Points on a hilly landscape, in no order, each with its height.
From any point a ball rolls to the lowest of the 2 points nearest to it. It stops when none of these is lower. Distance is the straight distance between rows; heights are no part of it.
K_433: [-18  33 -32  10 -17 -20  31 -23 -20 -16  -9 -14 -14  -7 -15 -21  13  -7
   7  -4]  (h 742)
K_216: [ 23  14  -2   6  23  28  14   3  -2 -13  -3  19   1 -17  11  -1 -19  24
  -6  10]  (h 345)
K_799: [ 10   4  -2  -9 -14   0 -23   5   3 -12  10  -3   2  23  16  14  -1  -9
  10  -1]  (h 533)
K_495: [  9  15  -6   9  25   8   9   6  -5 -16  16  25 -18  -2  13   3 -22 -13
  -5   9]  (h 296)
K_710: [ -6  -7  -8   5 -14 -17 -14   4  16   7 -10   6   4  11  -8   1   5  19
 -12   7]  (h 371)
K_441: [  3 -28  13 -12  -3 -17  -2  17  17  20   9 -15  -4  12   5   6 -17   1
  17   2]  (h 325)
K_658: [-15  20  12  -6  -7  14  15   3   7  -3   5  14  10 -17  -3  -1  -4   4
  -5  -3]  (h 26)
K_478: [-13   9   5  -6  16  -1   0 -14 -11 -14 -21   9   6   0   2 -15   2 -24
  17 -17]  (h 509)
K_476: [-19  -2 -11  19   1  -9   9  10  -1 -18   7  15   2 -13   1  -8   6  -9
  -4 -16]  (h 297)
K_118: [  0   6   2   8  14   8 -13   8 -16   6  15  -3   8 -18  -1  -8   4  -1
 -18  -4]  (h 446)
K_147: [  2 -31   3   1  -3 -19  -1  -4   5  -1 -22 -17   8   8   4   7  28  13
   4 -17]  (h 750)
K_486: [  3  25  18   9 -15 -11   7  14   8   2  -3   2  10 -10   0  -6  -6  -2
  -3  -4]  (h 174)
K_887: [  0  37  11  -4 -15   2   3  -2  -5  -6   3 -14  -5   2  -8 -20  22  -1
  -8  -1]  (h 355)
K_470: [  2  16   3  36  28   1  22 -32  -7  -8  -3   2 -44   4  13 -25   3  -7
  -3   1]  (h 555)
K_388: [ -2 -28  10 -12 -21  -9 -11  22   8  36   6 -13  -7  17   6  18   1  -3
  33  19]  (h 288)
K_61: [ 16 -45   3  12 -19  11   0  12  11  25   5  19  -4   3  12  17   6  18
  14  30]  (h 350)
K_45: [  8  -2   2  -8  18  21   1  -7   1 -13  -6   5  10 -15   9  -9  -2  16
  10   8]  (h 275)
K_410: [-27  27  -3  13  -9 -11  10 -11  -9 -20   5  -6   5 -14 -15 -24  21 -11
   2   9]  (h 411)
K_499: [ -8 -13  26   2  -2   4 -11 -14  -1   2  -4 -21  14  -8  -7   5   9   2
   0  -4]  (h 395)
K_413: [ -6 -21   3   1  -4   7  -3  -5  13  -1   4   6   2  -2  16  20 -44  -8
  -2   6]  (h 570)
K_931: [-14  11 -17  -7 -21 -42   3 -23 -13  -7  -9 -24   7  -3 -24 -10   8  -5
  -2   1]  (h 709)
K_759: [ -6 -30   2  15 -12  10  -9   5  16   3  -7  21  15   3  -6  22 -22 -10
  -1  15]  (h 623)
K_944: [ 26   6   4   2  21  17   4   5  -8  11   1  12  -4  -2  -2  23 -29 -18
 -28  -9]  (h 190)
K_152: [  8  33   5  31  22   5   5 -10 -14 -13  -2  19 -16   1   1 -17   8  -1
   5   4]  (h 580)
K_289: [-10 -26  -6 -12 -26 -21  -7 -21   1  21  -1 -21   4   9  -6  -3  12   7
   1  -2]  (h 629)
K_223: [ 21 -13   7  -8 -21  11 -19  -1  -7  11  11   1  14  12   3   3   1  -1
  12  -1]  (h 557)
K_43: [ -4 -11 -18  -7 -14 -28 -10 -24 -18   3   0 -26   4  -1 -21  -8  23  10
  -6 -17]  (h 678)
K_307: [  8 -21  13  -4  -8  -2   5  12  13  37 -13  -1  12  -2  12  16   9  17
 -12   2]  (h 575)
K_532: [ 17  -7   0  11  17  30   3  20  -7  -3 -10  12   0  -1  -2  12 -11 -14
 -17 -13]  (h 64)
K_463: [  6 -25   2  -6 -11  -6 -15 -17  -6  13   8  -7   6  15  -3  -1   2  -8
   3 -19]  (h 585)
K_700: [ 22 -13  23   2 -21 -22  -5  22  13  16   0  -2   4  12   8  -4  -5  -4
   9  -7]  (h 280)
K_500: [ 16 -34   5   4 -27   6  -8  14   3  38   5   9 -11  16   1  19  14   2
  41  21]  (h 320)
K_70: [-28  -4  -2  -5 -16   7  -1  -4  13   4  -5  13  19  -3  -2   7   7   0
   6  -3]  (h 232)
K_333: [  0 -39  -4 -12 -17   6   1  17   6  42   0  -2  -1   7  15  12   2   3
   0   1]  (h 472)
K_941: [  7 -19  -4   7 -31 -23  -7  15   2  17  13  -7  13   3   8  -6   2   8
   6   5]  (h 213)
K_772: [  8 -18   4  10 -16  -7  -9  20  17   5  12   9   5   6   2  12  -5  16
  -6  14]  (h 298)
K_155: [  2  24   0  33  16  23  17 -22 -10 -21  10  20 -37   9   7 -16   2  -4
  12  -2]  (h 567)
K_859: [  1 -43  -9  -2  -5   7   9  21   4  17   8  10   5   3  10  11 -15  -7
   9  -2]  (h 375)
K_957: [-10  24  -9   0  14 -27   1 -20  -9  -6   5 -14 -11  -7  -1 -31   1  -5
  17   8]  (h 481)
K_921: [ 29 -34  19 -17  -3  24 -11  12   6   1   2  -7   0  15   9  28 -19 -20
  -2  24]  (h 454)
K_401: [ -2  25   6   5  17  -8   6 -19 -14 -10 -12 -33 -12 -16   2 -19  16  -5
   2 -16]  (h 512)
K_952: [  6  21  -2   5  13  17  -1  -6 -10   2   7  24 -11   2   7   9 -18 -22
 -19  -9]  (h 261)
K_175: [-28  23  -8  16   9 -15  20 -17 -10 -15   1  -4 -19 -10   3 -37  10 -12
   9   2]  (h 456)
K_678: [-26  22 -43  -7 -16 -42  15 -22 -19 -15 -11  -7 -15  -5 -19 -13  11  -2
   1   5]  (h 730)
K_319: [ -1   8   0 -10 -29  -5 -23   4  -6   1  12 -16   0  17  -6   9  16  -8
 -10   6]  (h 497)
K_419: [ -2  30  10  -3 -25 -25   2   7   1   4  -7  -8  17   0 -16  -5  10  -1
  15  -4]  (h 252)
K_15: [ -3   2  -8 -13  17   8 -15  -9   4   0  13  15   1   1  -2  12  -7  14
  -6   0]  (h 360)
K_465: [ -1   9  24  -6   3  -4   2  -8   1 -11   1 -32  -6 -11   1  -7   8  -9
   5 -10]  (h 473)
K_764: [-14 -26  -2 -12  -3  -8  -6 -21   0 -10 -15 -10  18   4  -6   4  29  10
  17  -4]  (h 729)
K_177: [-15   4 -10 -10   6  22   9 -12   1  -9 -12  11  -4  -1   8  -7  -2 -12
  -1 -18]  (h 468)
K_972: [ -9   1 -15 -13   5 -18  -3 -21 -14 -13 -12 -19   0   5 -16   0  33   5
   7  -9]  (h 705)
K_738: [ 20  -7  16 -13  11  24  -4   9   9  -8   1   6   7   7  -2  13 -19  -4
  -6  28]  (h 415)
K_539: [ -2  -6  -4   3  15  -7   3  17   1   0  13  18  -6  -2   3  -2  -5 -17
   3 -21]  (h 201)
K_947: [-4 -3 20 -8  0  0  4 13  9 35  8 10  8  4 -7  7  9  7 -7 -7]  (h 650)
K_263: [ -3  38  -9  -9 -25  -5   3  -4 -20  -6 -11 -22  10   0 -24 -13  14  -5
   7  -5]  (h 309)
K_989: [  5  32  -2  14  15  17   7  20   3 -12   4  -7 -25  -4   2   3 -12  16
  -6  10]  (h 430)
K_510: [-11 -16 -16  -2  -2  22   7  -4   9  -7  -6  19  15  -9   6  -4  -9   8
  -9 -11]  (h 388)
K_345: [ 29 -26  -3  -2  10  19   6  20   1   6  -7   3   0   8  -4  13 -12   7
 -27  -6]  (h 202)
K_665: [  2  19   7  19  18   4  -6  10 -10  -6   7  19  11 -11  -5 -18  -1  -2
   3   2]  (h 546)
K_142: [-28  32  -3 -13   4 -18  10 -20  -1  -3  -3 -26 -14  -7 -13 -17  24   2
  -9   3]  (h 763)
K_846: [  0  -5   0  -3   9  12 -15  12   0   9  17  -9  10 -12   2  11 -14  15
  -9   3]  (h 286)
K_373: [-14  22   1  -5 -19  10 -27   0  -5  -5   5 -13   7  -1  -6  -8  12   6
 -13   8]  (h 429)
K_483: [ 17 -23   7  -2  -9   7  -5   0  16 -13  -6   5   7   6  33  20 -25 -15
 -12   3]  (h 524)
K_638: [  7  22  -8   0   5  10   2  15   8 -12   1   6  -9   4  10   0   6  24
 -10   0]  (h 463)
K_951: [  4  20   8  15  27   2  14 -21  -4 -20  -3 -15 -36  -5  10 -13   3  -9
   3 -14]  (h 541)
K_892: [ 11   0  19   0   4   4   2 -11   1   3   0  15  26 -13   0   2  -8  20
   7   1]  (h 189)
K_110: [-17   0  -3  -7  -2 -10  -8   4  -6 -12  -9   0  24  -2   6  -8   5 -17
  29   1]  (h 553)
K_848: [-25  17 -26 -15  11 -13  10 -15  -5  -9  -6  -7 -11 -10  -4 -14  31  13
  -8  -6]  (h 736)
K_387: [ 29  -2   0  -8  24  20  12  14   1 -23   9  16   9  -8   5   9 -25   4
  -7  26]  (h 385)
K_851: [ 13 -18   1  -8  14  13  -2   2   0  18  -1   0  -5  12  -9  -2  -2   4
 -22 -22]  (h 312)
K_950: [  5   7 -12 -18  36   6  -5   8   4  -5   7  18 -18  10   4   8 -18   1
  -8   1]  (h 323)
K_722: [-16  15  -2  12  -2 -22  -4  -4  -1  -5   1   8   8  -8 -19  -7  19  -3
  -6  -5]  (h 341)
K_855: [ 12  13 -18   9  30  26  10  21  -2  -5   3   9 -17  -9  -8  -5 -28  11
 -11  19]  (h 394)
K_498: [ 17 -34   9 -14  -7   7   1  11  19   0  -5  -6  -5  13  21  30 -17  -6
   6   6]  (h 489)
K_860: [ -2  16  -4   5   2 -14  -5  12  22  -9 -14  -5  -1  -1 -11  -5   9  27
  -5   8]  (h 433)
K_2: [ -5  -1  24  -5   3  -5  -3 -21   4  21  -8  -1  22  -3  -2  10 -16   3
   0  -7]  (h 283)
K_458: [ -9 -21 -14  -6   7  13  -3  28   4  -2   9  10  -3   2  -4  19 -16 -15
  -2  -9]  (h 289)

Call two points neighbours if one is among the 2 nearest of the other. Go from one point of each pair to the other, from neighbour to neighbour, staying as low as possible. Name the highest point that can't be avoided.
K_532 / K_892 | K_152
K_892 / K_388 | K_638
K_532 / K_846 | K_15
K_941 / K_388 | K_441

For each start below, name the point where the ball stops.
K_373 | K_658
K_155 | K_892
K_957 | K_539
